Each row is a point on a tangle of strands that fork, close into loops and nearly touch. The rows are in no order.
In the rows, 100 means zero.
Two points are linked if the straight distance between their rows is under 74.8. Some points are linked to none.
j977: [107 114  72 100 102 111 113 107 104  85  90  82 122  96  86  77  99  91
  91  99 109 106 103 107 135  94 122  86 106  65 126 104 118 107  85  99
  94 116 116 109  85  90  86  77 106  87 114  90 111 110  84 116 119 126]
j711: [117  93 101 112  93 100 106 113 109 103 109 103 106 103  86 107 100  90
 102  93  88 101 134 124  93 127 106  96 109 112 113  87 119 121  83 107
  98 103 113 110  85  92 131  66 102 120 109 122 114  67 121 108 132  91]
j739: [ 85 103  93 100 116 104 114 119  88 128 114  96  78 114  92 137  74  91
 142  87  84 118 136  96  80 111  83 114  97 130 100  89  96 116 112 110
  88  98  85 111 110  76 119 102  85  95  84  93 114  95 127 124 104  76]
j185: [ 87  88 116 111  95 112  87  76 113 103  97  96 110  90  97  87  86  97
  91 111 100 101  99  93  81  87 108 114 103 105 110 103  66 106  94  87
 109 102  76  91 108 101 109 114 103 110 107 101  92 120 121 100  87  92]
j357: [ 94  88 113 101 111 116  64  81 102 110 114 103  98  86 127 108 113 113
  80 117  90 109  88  79 122  74 105 104 109 109  89  86  83 127 115 107
  95 110  82  89 101 109  90 141  88 102 108 122  98 115 101  86  77  84]
j342: [106  91  98 115  95 100 110 108 113 105 104  98  94 111  75 104  91  88
 114  92  84 104 133 124  77 116 106 110  97 117 117  99  91 122  88 110
  96 108  97 112 101  79 126  72 103 118 101 108 113  86 122 117 121  92]
j564: [ 92 102  95 110 102 101 109  95  81 110 105  86  86 104  91 114  73  90
 132  87 104 124  99  83  84  89  93 112  56 118 101 118  57  57 101  96
 111  97  79 103  92  82  88 132  85 102  67  86  97 125  98 128 104  97]
j249: [101 106 108  96  83  89  80 105 112 104  84 117  97  89 104  94 106 104
  76 118  85  79  83  92  85  91 102  90 114  89  89 115  95  93 111 100
 101  99 112  90 129 125 101 107 124 122 123 119  79  92  89  68  85  99]
j609: [ 98  87 109 106  94 131  97  84 114 101  99  92 113  91  96  81  97  99
  96 111  90  99 104  92 105  95 109 124 115 113 104  82  75 133  84  87
 103 105  64  96 102  97 112  98 101 102 108 106 100 108 132  96  91  83]
j809: [ 91 105 112 115  91  86 101 108  99  91  86  96  77  90  93 106 106  94
 100 106  97  94  69  85  76  88  96  95  73 103  96 131  71  57 109 101
 119  89  90 103 113  88  87 126 109 100  91  86  92 121  69 108  98 103]
j235: [101  87 112  95 112  95  90  81  88 102 116 102 112  98 128 108  77 104
  73  89 138 101  82  96 115 117  90 102 110  95  93  90 109  91 106  91
 103 104  94  86 100 113  87 119  90  99  95  99 102 103 118  88  85 106]
j82: [106 106  77  97 100 104  99 117  98 100  93  81 113 106 101  95 115  92
 127  96  91 109 109 113 118 108 105  93 104  92 103  78 139 107  95 110
  94  89 126 107  79  98 108  66  95  73 102 102 122  85  91 108 117 100]
j963: [ 81 106  85  97  99  93  98  87 101  83  81  84 118 113  97  76  85  88
 110  91 117  99  88 100 104 102  97  97  97  73 109  89 107  81  78  87
 114  93 105  98  99 107 104  85 112  71  90 102 116 122  96 104 101  96]
j995: [ 94 109  74  94 103 127  64 101 106 109  83 102 120  73 105  85 106 109
  76 122  78 101  91  94 118  69 121  78 127  72 121 101  84 118 104  93
 112 101 103  88 108 107  89 111 113 115 144 112  92 116  83  86 103 105]
j85: [104 105  83  96 107 136  87  98 109 102  90  80 108  87  98  85 129 104
 103 114  80 101  95  96 126  74 118  93 117  87 113  92  93 120  88  95
 102 108 103  97  85  93  84  93 103  93 127  97  99 112  88 110 101 109]
j887: [ 85  83 106 106 103 123  79  89  93 115 105  93  86 103 111 114 114 105
 132 110  78 116 114  66 103  70 101 111 107 123  97  81  75 118  98 109
 100 105  88  97  96  90 104 109  82  93 104 118 104 110 111 110  96  68]
j685: [ 77 115  77  81 121 113 120 109 101 103  95  87 104 116 103  96  93  86
 130  74  96  97  91  93 127 101  82 119  87 101  83  83 122 110  94 101
  92  90  85 107 105  97 100  85  82  49  84  77 111 121  99 108  94  93]
j534: [ 81  89 111 104  94  99  89  89  94 102  93  95 105  99 111  95  85  91
 105 104 107 103  83  78  72  90 105 108  90  96 107 108  70  70  99  87
 117  90  92  90 113 100  96 119 106 106  99 107  96 121 109 100  83  91]
j665: [105  81 123 105 104 124 106  78 120 105 120 118 108  82  96  91  92 106
  60 101 117 100 111 106  91 123 103 140 116 133  83 105  72 132  99  98
  99 112  63  91 113  96 107 104 100 106  83 107  98  97 138  79  87  94]
j562: [113  98  93 116 111 115 102 101  72  97 103  78  80  96 103 141 112  97
 122  96  86 124 118  81 101  77  96  90  73 119 113 104  80  87 114 109
  99 102 105 113  81  80  71 106  85 111  97  87  91 115  75 141 127 117]
j513: [ 90  96 102 100 116 104  98 106  80 120 108  95  69 110 101 133  94 108
 143  88  89 112 113  82  92  87  80 113  96 126  95  98  85 114 118 117
  91 103  82 105 104  82 106 113  84  94  83  90 105 102 114 120  96  87]
j686: [108 107  92 100  90 105  83 110 116  99  78 111 114  83  92  94 104 105
  73 110  81  86  89 105  93  92 113  80 126  71 109 115  92 101  93  93
 112  99 111  90 116 114 103  88 117 119 141 116  80  92  91  79  98  96]
j626: [118 107  84 101 108 128 108 112 104 110  92  78 109  90  93  98 123  77
 107  97  79 103 115 113 116  85 121  97 107  95 120  91 120 120  93 107
  92 112 111 105  71  74  85  78 102  91 104  90 107  97  93 137 116 119]
j648: [124 117  77  87 106 105 108 119  87 102  95  91  92 105 112 107 127  99
  93  97  97 107 115 117 116 100 106  63 104  92 113  93 131 110 102 106
  89 104 139 109  81  99  75  84 100  93 105  96 107  79  73 130 122 136]
j823: [ 98  99  93  95  98  99  78  98  94  94  86  98 110  97 106 102 106 109
  94 116  95 102  96  86 110  83 101  69 117  77 118  91 100  97 109  92
  99  93 121  90 104 113  93 101 106 108 128 115  95 106  85  98 104 106]
j948: [104  97 110  98  88  72 115  95 102  93 101 102 105 115  95  94  89 105
  83  95 117  87  93 121  84 122  96  96 101  91 104 114 108  96  94  97
 105  97 108  99 107 107 105  94 112 109  87 100  90  85 111  86  90 103]
j850: [107 111 108 102  96  81 108 101 107  96 102 109 105  91  88  93  97 100
  68 103 111  93  86 111  99 107 109  92 103  93 113 125  95  98  94  97
  99 105 105  97 102 103  90 107 110 113  97  88  80  98  96  98  90 122]
j487: [ 97  89 126  99 104 123 109  97 107 111 113 117  82  85  95  94 105 114
  89 113  95 103  93  90  80  96 103 134  93 137  75 108  63 117 110 110
 100 104  58 100 123  84 101 139  94 112  79  96  97 107 114  98  71  84]
j928: [102 106  86 103  86 111  88 107 128  94  74 100 119  89  88  76 110  95
  94 113  81  93  87 103 111  90 122  88 121  78 112 100 102 107  85  96
 105 103 110  92 100 104 110  80 121 103 120 117  98  96  96  90 104  96]
j103: [109 109  95  93  88  65 124 104  82  82 106 118  94 134  94 103  93 100
 122  90 104  93 125 120  99 123  73  93  70  90  91  85 145  87  99 109
 104  79 120 107  77 110 114  81  98  89  95  89 112  71 103  81 112  93]
j978: [ 99 102 109  83  89  69  94 104  87  84  98 116  94 102 121  96 107 109
  89 103 127  90  68  96 106 106  81  99  95 100  79 104 118  77 120  99
 103  96 113  93 106 121  83 118 100  93  85  94  95 105  87  80  82 115]
j914: [ 96 109  88  90  85  94 110 111 121  92  84 105 117 100  87  80 114 100
  94 111  85  81  82 108 106 104 117  94 111  78 102  97 118 109  80  96
 101  97 108 100  93  98 104  64 121  88 111 102 104  86  92  80 100 102]
j251: [ 97  93 119  90  85  91  84  97 105 100 103 123 101  99 114  94  98 114
  82 103 104  87  86  96  93 101 103 104 113  96  84 105 102  88 103  96
 107 100 103  87 126 123 110 107 114 114 102 115  89  93 109  74  79  88]
j857: [ 89 103 110  95  85  92 107 114 106  95  94 110  76  97  96  99 104  97
 105  96 102  88  66  94  70  98  99 107  76 108  81 128  78  62  97  99
 116 101  86 107 122  83  97 121 113  90  83  71  90 115  97 103  73  98]
j804: [103  91 128 129 101 116  90  93 112 108  99 107  91  71  96  96 105  96
  97 137  77 104 111  85  68  89 119 109  98 122 109 117  41 104 114 108
 107 103  84  98 111  94 110 119 108 148 111 114  88  99  93  99  99  91]
j951: [102  98 119 100  85  84 103 115 103  92 102 121  71  91 100 109 105 113
  96 105 105  80  68  96  63 100  95 115  86 104  64 131  91  79 106 111
 102 101  87 105 128  89 108 119 113 109  83  87  93  94  98  87  67  91]
j293: [111 112 110  96  93  95 104  98 112 101 102 126 124  92 104  94  93 111
  57  96 117  78  99 122 103 127 104  98 131  82  86 119 104 108  90  91
 104 107  95  89  97 116 114  97 113 114 104 115  85  80 113  54  94 107]
j755: [119 118  85  94 110 126 112 104 101 110 101  83 115  89  93 105 104  82
  80  89  99  99 121 127 126 101 112  88 121  98 121 100 127 127  89 108
  89 113 112 106  77  81  86  79  93  98 111  85 100  77 100 119 112 129]
j987: [ 84  98  86  97  98 128 100  96 118 109  85  94  97 106  94  84 120 100
 149 105  78 103  95  78 112  66 110 113  94 100  94  79  77 103  80  92
 108 104  68  99  96  88 113  82 107  76 104  97 112 123 103 106 100  72]
j807: [ 77  86 107  96 103 105  85  86  90  99 107 100 101 106 115  98  88 102
 107  96 115 108  80  79  95  86  94 115  94  98  87  96  85  72 100  90
 111  95  84  88 110  96  88 129 100  81  88  99 103 125 117  99  75  89]
j518: [103  99 113 103 102 103 115  88 114  99 108 117 124  86 105 100  78 104
  61  90 121  84 102 129 114 133 101 105 132  99  97 110 101 120  92  91
  99 117  87  95  92 105 111  94  96 109  97 107  98  80 128  68 103 107]
j256: [ 98 100  92  92  93  60 108 106  69  71 104 106  87 137 111 102  91 100
 117  89 122  99 120 103 108 114  77  89  80  82 105  80 127  71 101 103
 102  72 137 103  84 135 100  92  97  97  88  98 115 102  86 102 131  96]
j833: [102 108 101  78  91  81 102  94  93  89 104 116  98 103 121  96 102 111
  76  94 115  84  72 109 112 108  93  89 111  81  81 106 116  93 101  94
 105  98 113  87  99 124  86  99 105  98  98  99  92  90  88  62  84 118]
j391: [101  89 118 106 111 105  62  85  95 110 117  98  96  76 123 116 111 124
  77 122  92 114  83  74 109  76  98  94 107 105  98  94  83  94 122  95
  98 102  97  94 112 118  82 149  86 115 117 125  97 110  78  97  87  95]
j17: [107  91  82 108  98 111  97  95 105  98 102  75 127 102  85  88  95  87
 118  94  95 109 118 107 122  94 115  94 106  92 125  85 119 106  85  93
 100 105 105 100  79  89 119  69  83  87 111 113 125 109 110 114 127 106]
j281: [ 85  81 109  84 108 100  85  74  84 104 115  96 108  99 134  99  88 100
  94  90 122 103  82  83 112 107  88 115 104 100  82  82 103  95 102  91
 114  95  85  83 107 115  82 125  87  81  91 102 103 115 116  86  74  92]
j968: [100  95 111 100 108  94 112  92 102 109 111 103  99 109 107 116  81  97
  89  88 114  99 107 107 105 122  84 112 110 122  88 100 114 117 114 103
  88 107  93  94  99  95  91 104  83  98  85  86  97  88 122  91  89  98]
j635: [ 95  95 104  91 107  82  91  80  81  94 107  95 107 100 122 102  82 104
  70  97 140 114  79  97 103 106  91  96 101  81 104 101  98  67 109  77
 105  90 111  95 109 124  74 136  99  97  95  96  95 114  99 101  85 109]
j348: [ 97  96 100  99 106  90 114 110  97 110 105  95  94 114  93 118  89  95
 117  85  98 104 113 108  91 113  92 101  95 116  96 102 118 116 104 108
  91 101  99 111 105  87 109  89  91  96  89  87 101  87 114 110  96  95]
j138: [ 76 109  76  89 100  92  87 100  90  75  85  91 106 108 110  77 101  99
 112  95 107  98  75  86 117  92  92  90  94  74 107  87 107  77  94  89
 109  85 117  96 109 117  92  99 119  79  94  97 102 130  89  97 104 104]
j99: [125 111  83  96  84  72 113 116  94  86 106 108 107 123  93  94 120  98
 105 104  92  92 128 132 105 114  97  79  92  78  98  86 154 101  88 115
 104  86 129 100  67 109 121  66 102  89 115 105 120  71  87  89 125 102]
j229: [ 94  90 115  97 102 115 115 103 114 115 108 117  79  96  91 103  96 106
 108  95 101  99  95  98  83 109  99 123  96 132  81 109  71 116 102 106
 100 105  74  95 125  85 110 106  99 101  78  86  96  95 118 105  75  87]
j662: [106 108 118 106  96 106 113 103 126 104  95 106 103  85  83  84 102  96
  62 110  95  89  81 105  88 101 118 108  98 102  97 129  78 109  95  98
 100 112  84  99 115  89  97 111 119 119  97  81  81  98  97  93  87 113]
j66: [ 95  97 110 115 108  93 103  90  88 111 110  86  88  99  99 109  81  94
 104  90 115 113  90  91  76  94  99 110  71 124  99 118  73  69 114 105
 105 100  78 108 102  86  90 134  84 110  74  78  93 114 101 120  87 101]
j166: [ 85  99 102 105  90  92  85  91  91  91  82  92 106 104  97  93  97 101
 109 115  96  98  89  84  85  92 103  87  98  91 118 102  86  83 102  87
 109  96 109  92 103 116 108 102 109 112 118 116 100 110 100  99  99  93]
j35: [ 92  79 111  99 114 125  80  81  90 114 108  94  98  94 119 105 116 114
 106 111  87 110 106  75 121  76  90 114 110 111 100  82  83 121 111 108
 100 108  83  95  96 100  93 114  82  91 108 112 103 109 106  99  81  79]
j233: [ 97 115  89  89  86  92 112  97 113  81  82 108 120 101  92  68  90  96
  83 101 105  83  84 123 110 112 107  97  99  67 106 104 123  94  77  87
 105 102 106  94  94 105 107  81 124  95 106  99 100  97  97  87  97 103]
j127: [ 99  87 126 110 112  98 100  89 112 111 111 108 105  87  94  92  95  97
  64 110 118 104  86 100  82 113 103 121  93 126  92 122  81  95 108  97
 105 108  83 104 111  91  89 141  90 116  78  82  84 102 106  92  76 112]
j462: [108 100 117 100  89  81  95  91 102 104 111 119 110 100 113 104  89 118
  62  95 115  84  95 111  91 125  97  95 124  84  80 107 107  86 105  91
 110 104 101  87 115 127 103 115 114 127 103 117  84  82 110  56  89 103]
j227: [113 115  93  95  80  71 120 104 100  89  96 115 108 127  92  91 105  98
 114  93  99  85 112 128 108 122  83  94  88  83  84  97 148 104  96 111
 108  91 105 100  75 110 125  67 103  86 103 100 113  73 104  71 110  92]
j236: [ 94 114  83 105 110  99 123 120  96 118 104  93  80 114  84 126  75  87
 137  80  91 104 128 109  89 113  81 111  93 122  96  91 122 117  97 108
  87  88  91 119 100  81 113  85  92  92  93  77 108  87 114 115 113  90]
j911: [ 91 102  75 101  94 124  97 105 130 107  83  95 101 108  77  78 115  93
 145  95  80 101  83 100 109  88 115 115  95  95  87  65 105 109  82  94
  98 100  81 107  94  91 129  61 108  65 101  95 125 116 107 115 105  77]
j729: [109  91 142 117  94  85  91 104 101 104 106 118  85  94  97 108 103 112
  92 118  91  85 109  96  60 101 112 101  97 109  89 117  73  88 112 109
  90  98 108 107 123 107 122 110 114 145 103 128  87  76  94  92  98  99]
j473: [104  98 133 103 104  99 116  88 105 110 123 117  98  91 113 113  91 115
  68  88 119  95 114 109  94 139  85 120 119 129  72 110 103 111 118 105
  93 107  88  93 108  99 103 115  84 109  80  94  90  76 126  68  83 104]
j231: [103 118  89  90 100  58 119 112  74  75 105 105  86 140 100 102  96  91
 124  83 113 104 129 117 109 106  75  88  75  90 100  88 144  82  96 112
 102  76 129 107  79 116 100  73  92  81  90  84 121  90  87 104 124 102]
j254: [ 99 108  78 104  96 131  68  99 107 103  77  82 129  84 100  83 115  91
 105 119  77 105 108  87 116  60 124  81 115  75 125  92  87 107  98  86
 113  98 101  93  93 102  84  96 112 101 141 108 102 119  85 101 113  99]
j225: [ 97  76 129 103 112  96  69  89  88 104 115 106  95  83 121 118  98 117
  86 115 106 112 102  77  91  90 102  92 106 113  95  95  85  91 129 108
  89 105  94 102 116 114  99 138  84 128 106 125  96 106  90  96  85  81]
j300: [ 79  94  91  98 107 117  96 102  91 109  91 106  85 103  98 103 109 102
 156 103  83 110 102  68 104  64  99 107  89 112  92  82  62  98  96 102
 104  99  70 102 103  90 113 102  91  86 100 111 104 115 106 114  94  66]
j699: [ 85 105  94  82  92  81  84 106  96  77  94 102  88  94 117  97 110 109
 104  92 112 101  62  82 112  89  89  97  92  89  86 100  99  77 106  91
 107  83 118  92 107 123  82 115 109  75  92  94  98 121  79  90  87 108]
j557: [107 109  94  87  86  81 106 101 103  87  93 130 118  96 107  97 100 118
  67  94 108  76  92 123 115 115  96  78 123  70  86 116 118 106  95  99
 103 106 103  92  93 126  99  89 114 106 112 108  86  78  90  58  96 108]
j408: [106 106  70  99 102 102 106 107  99  92  93  75 121 106  99  88 104  91
 104  94 105 110 112 113 132 104 108  85 107  78 125  85 135  97  85 105
  96 100 126 107  78 103 102  74  96  87 107 108 120 103  90 116 127 117]
j170: [ 96 113  72 102 108 139 116 111 109 129  99  71 102 103  76 103  97  84
 138  86  79 115 126 108 120  91  84 123  85 114 109  87 118 125  95  93
  89 110  78 113  84  73 100  84  80  62 104  80 106 126 112 135 119  92]
j770: [101  94 110 117 105  98 122 102  98 111 110 105  89 107  72 107  81  93
 108  91 101 107 126 118  69 119 104 113  90 130 110 110  77 123  92 114
  93 104  87 111 112  82 117  90 103 126  85  88 102  93 124 119 113  99]
j799: [108 104 121 125 109 110  92 106 112 110 102 107  97  57  96  96 113 103
  69 133  80 104  98  94  81  85 114 103 100 116 103 130  58 105 120 103
 104 109  88  99 114  92  92 131 107 145 114 102  77 100  83  98  91 108]
j671: [110  99 118 108  98 112 120  90 128  99 105 121 117  88  82  85  79  98
  60 100 117  90 105 121  94 129 101 124 113 113  97 111  76 123  91  91
 102 112  79  94 106  96 112  92 102 109  87  96  93  88 132  81  94 104]
j629: [ 96  93  97 102 123 106  98 116  73 118 117  86  71 102 112 148 105 103
 130  94  77 114 120  80 103  83  83 108  90 133  97  91 104 116 130 115
  78 100 102 112 101  78  87 110  70  87  94  89 100 102  94 133 105  92]
j457: [ 89 105  88  90  82  80 104  98 114  74  81  99 117 114  90  76  91  92
 109  97 112  86  83 114  98 109 102  96  84  68 105  97 120  70  77  87
 112  90 105 100 103 106 120  80 127  76  94 100 115 106 101  84 101  92]
j495: [ 95  98 125  93  80  68  85 115  92  91  97 126  68  97 106 106 109 118
  98 107 100  78  77  92  75  90  98 102  83 103  70 116 107  83 120 112
 102  94 106 106 117 112 105 106 107 109  92 105  91  92  88  82  71  94]
j364: [102  88 107  92  93  70  79  94  84  86  98 109  94 118 118 108 104 117
 106 111 115  91  95  90  93 102  83  88 109  87  92  85 117  83 114 103
  99  86 127  86 101 129 102 104 101 104 103 129  99  93  94  78  95  85]
j222: [118 116  81  81  97  79 115 115  83  78  95  98  91 113 111 107 122 101
  91 100 112 105 114 119 122 109  92  65  98  75 116  90 130  92 102 103
  92  84 153 110  78 115  86  86 100  94 113 100 108  76  69 107 127 131]
j866: [ 95  90 131 115  93 105  85 101 113 107 101 114  89  79 100  99 101 103
  93 127  92  96  97  84  57  90 110 108 102 117  88 116  64  89 112 100
 103 108  89  93 127  98 120 126 108 141 111 118  89 100  95  88  88  81]
j104: [ 95 106 112 102  87  77  93 113  94  83  93 108  82  93 102  99 114 101
 103 113  92  86  70  88  83  84  99  94  79  93  91 127  91  80 111 103
 107  92 110 106 116 106  95 109 117 102 101  92  88 101  77 101  95 104]
j733: [ 96  91 116 108 102  87 106  87  97 107 106  92 106  90  95 101  89  88
  80  98 128 109  84  96  77 106 103 105  80 110 108 123  82  70 110  88
 105 106  92 107 106  92  85 135  90 117  85  78  88 111  96 115  88 113]
j877: [100  79 127 105  99  71  82  88  85 101 105 107  98 107 118 114  85 102
  94 105 115 100 106  86  83 105  99  88 104  93 102  93 103  73 118 100
  99  87 123  97 114 117 104 109  92 124 103 127  95  93  98  91 102  87]
j964: [124 108  77  98  91  88 103 114  98  99  89 101 113 115 106  87 122  90
 120  96  95 102 111 123 123 117  98  83 112  81  90  80 156 101  98 108
  99  83 126  96  66  99 110  61  93  75 112 119 117  68  91  77 126  98]
j481: [ 85 100  99  84  94  95 123 100 104  98 101 113  81 112 100 105  94  95
 119  82 109  86  87 112  88 117  83 114  92 108  71 106 116 103  93 101
  96 102  82  99 112  91 103  91 105  76  75  70  92  93 120  91  79  87]
j404: [116 117  80  81 119 113 112 111  98 105  95  88 102  81 107 105 117 101
  81  94 100 101 105 120 130  93 116  70 125  83 113  99 128 124  99 103
  85 111 129 112  76  92  71  83  93  95 115  90  95  81  88 116 109 140]
j350: [113  95  95 105 121 109 100 111  80 114 110  76  83 107 110 133 108  94
 118  86  90 115 119  87 104  88  93  92  87 125 110 100 106 115 119 111
  84 104 111 115  86  86  77 102  74  96  96  87  98 100  86 137 116 113]
j250: [103  86 109 107 105 120 104  93 120 105 103 103 107  94  92  95  95 100
  98 104  89 100 121 105 101 106 105 115 126 113 111  82  95 139  95 103
 102 115  81 100  96  92 117  77  92  98 103 111 108  91 134 101 102  87]
j570: [109  97  87 129 109 100  99  96  80  91  97  76  82  97  95 133  99  85
 121 105  91 121 108  67  97  84  99  88  67 117 111 121  61  72 103 109
 106  95 103 102  81  88  81 111  91 120  88  91  85 118  59 135 134 122]
j848: [104  96 124  91  83  73 116 105  98  97 106 119  80 110  95 101  96 108
  94  97 112  87  91 113  60 122  96 106  84 104  86 126 100  83  99 111
  98  97 102 108 119  99 100 106 111 117  79  84  88  85 109  85  78  99]
j423: [ 85 113  84  92 121 126 110 109 101 123 101  84 100 109 102 111 101  92
 134  86  80 113 103  95 123  94  81 118  94 117  99  83 115 129 106 104
  97 104  78 102  95  87  95  91  79  59  96  75 101 118 111 120  94  94]
j494: [108 110  88  99 104 148  92 108 107 116  93  80  99  90  98  92 138  95
 116 101  67 105 110 102 116  72 116 104 105 102 112  77 106 128  95 101
 104 111  94 100  72  76  84  82 102  78 114 102 104 102  91 126 107 102]
j880: [115  96 117 115 110 119  91  93 121 110 110 106 106  68  91  94 111 107
  60 114  91  97  95 105  97  95 120 108 112 114 106 122  66 119 115  99
  94 111  86  97 107  96  92 125 104 122 111  96  81  99 100  99  88 109]
j669: [102  84 128 102 114 112 103  85 110 111 123 108 104  93 105  99  87 108
  61  95 123 102  99 104  91 123  98 119 111 131  75 108  84 111 108  99
  91 117  71  95 117 101  92 129  94 115  73  94  90  92 124  83  83 100]
j994: [112  97  95 119  96 103 101 103 109  96 106  85 126 107  93  98  94  87
 113  93  92 106 121 123 113 110 107  99 102 105 120  86 127 106  81 100
  98 105 110 108  78  92 135  72  81 104 115 122 131  86 122 114 131  96]
j526: [104  82 104  98  99 108  85  96 115 103 100 102 115  95 106  97 101 113
  97 108  90  94 106 101 105  91 112  99 126  97 107  80 100 118  91  94
  99 104 106  96  93 103 116  91  95 110 116 125 102  92 118  99 105  93]
j383: [103 102  88 117 109 104 112  90  80  96  97  78  90 104  82 119  82  85
 128  90 101 117 105  77  83  80  99  95  62 109 117 126  60  70  91  97
 108  91  86 101  90  81  83 113  92 116  80  79  85 126  83 129 125 109]
j859: [ 94 113  70  99 103 140 112 103 128 117  87  90 105  97  73  93 105  92
 136  83  84 109 107  99 121  93  96 124  89 109  94  80 112 126  87  93
  93 107  67 114  90  79 116  70  96  59 100  88 122 124 113 117 112  82]
j499: [105 108  87  94 100 121  78  99 111 102  98 105 113  75 104  89 107 109
  59 115  91  98  86 101 128  80 118  89 124  82 117 114  78 116 102  90
 105 108  93  93 105 103  77 123 113 112 136  95  82 114  86  94  92 113]
j765: [ 80 117  74  89 108 106 119  99 105  91  91  92 102 112  93  90 100  94
 114  77 113  97  78  92 120 102  87 113  88  91  98  93 113  97  84  88
  98 105  89 104  99  97  91  84 105  57  77  73 104 122 102 106  94 114]
j401: [114 111  79  91 101  68 110 108  71  71 108  83 101 127 111  98 106 101
 101 101 116 115 128 112 123 108  95  71  91  82 129  87 129  81  94  97
  97  78 152 108  88 119  82  94 110  94 111 104 118 101  63 121 144 122]
j51: [ 89 125  70  87 103 107 128  97 106  91  81  92 117 112  89  72  98  88
 105  87 116  98  81 106 135 115  96 109  93  76 107  95 135  95  77  95
  88 113  98 105  89  99  97  74 100  55  89  80 115 117  93 100 106 126]
j492: [102  97 129 101  89  85 105 106 107 108 102 131  83 104  92 105  97 118
  91 109 100  84 104 103  57 109 107 108 103 107  72 120  90  98 100 112
  96 101 103  98 124 103 119  98 111 132  90 114  88  76 113  85  87  91]
j475: [111  89 103  93 104  99  81  99  93 103  94 103  99  94 108 111 114 116
  95 111  86 100 106  97 104  95 107  79 124  91 110  84 105 109 109 101
  93 101 126  96  95 113 100  92 102 115 121 131  89  85  95  93 106  98]
j55: [104 124  72  95 102 100 133 105 103  89  90  85 111 106  84  80 108  89
  96  92 109 100  95 113 125 106 100  88  94  75 119 105 125 105  80 105
  82 114 110 107  92  97  88  75 102  65  93  79 105 105  76 109 111 137]
j898: [101 102  74 100  94  75  98 112  74  70 106  85 113 127  97  93 105  89
 113  93 105 106 126 104 110  99  95  72  86  83 123  74 130  79  85 100
  95  76 151 101  82 119 104  86 102  97 109 120 127 107  65 119 149 100]
j489: [111  76 122 112 113  84  72  84  87 104 123 104  89 101 120 124  85 111
  85 102 112 111 116  87  91 111  96  88 120 112  96  89  91  88 126  99
  83 103 116  94 109 115  97 123  80 133 103 130  97  89 102  95  93  96]
j84: [102  92  85  95  98  80  93 105  74  78 101  89 102 129 106 103  99  94
 130  93 107 101 111  99 108 108  89  79  97  93 112  85 129  84  98 100
 103  79 131  96  90 121 105  82 100  86 102 114 117  99  89 110 119  93]
j637: [ 90  94 113 111 102 105 117  98 103 116 115 112  76 100  79 103  81  96
 113  95 103 106 105 106  63 117  99 122  83 128  94 114  71 108 105 102
  95  98  74 109 122  78 112 117 100 119  77  88 104  96 125 113  92  96]

A piece is all that can be reached along the links. How many separate loops has the piece of each point below (a circle has one, a figure eight two, a Y none), and how many tips (points with one link)?
j17 | loops 0, tips 3
j629 | loops 2, tips 0
j729 | loops 2, tips 0
j475 | loops 1, tips 1

A fork is a point with three links, a tip a point with one. Leave the first point through the second and follow the links. Name the first fork or tip that comes.
j499, j995 | j408
j350, j629 | j669
j82, j964 | j499
j987, j300 | j364
j948, j850 | j848
j233, j457 | j293

Name the points in between on the shortest way along the links from the first point to the second, in order.
j84, j300 | j256 j231 j103 j227 j99 j964 j82 j408 j977 j55 j51 j765 j685 j423 j170 j859 j911 j987
j914, j562 | j928 j686 j249 j251 j462 j293 j518 j671 j665 j669 j127 j733 j66 j564 j383 j570
j227, j499 | j103 j231 j256 j84 j898 j401 j222 j648 j404 j755 j626 j494 j85 j254 j995
j487, j103 | j229 j637 j770 j342 j711 j994 j17 j408 j82 j964 j99 j227
j968, j963 | j473 j669 j665 j671 j518 j293 j557 j833 j978 j699 j138
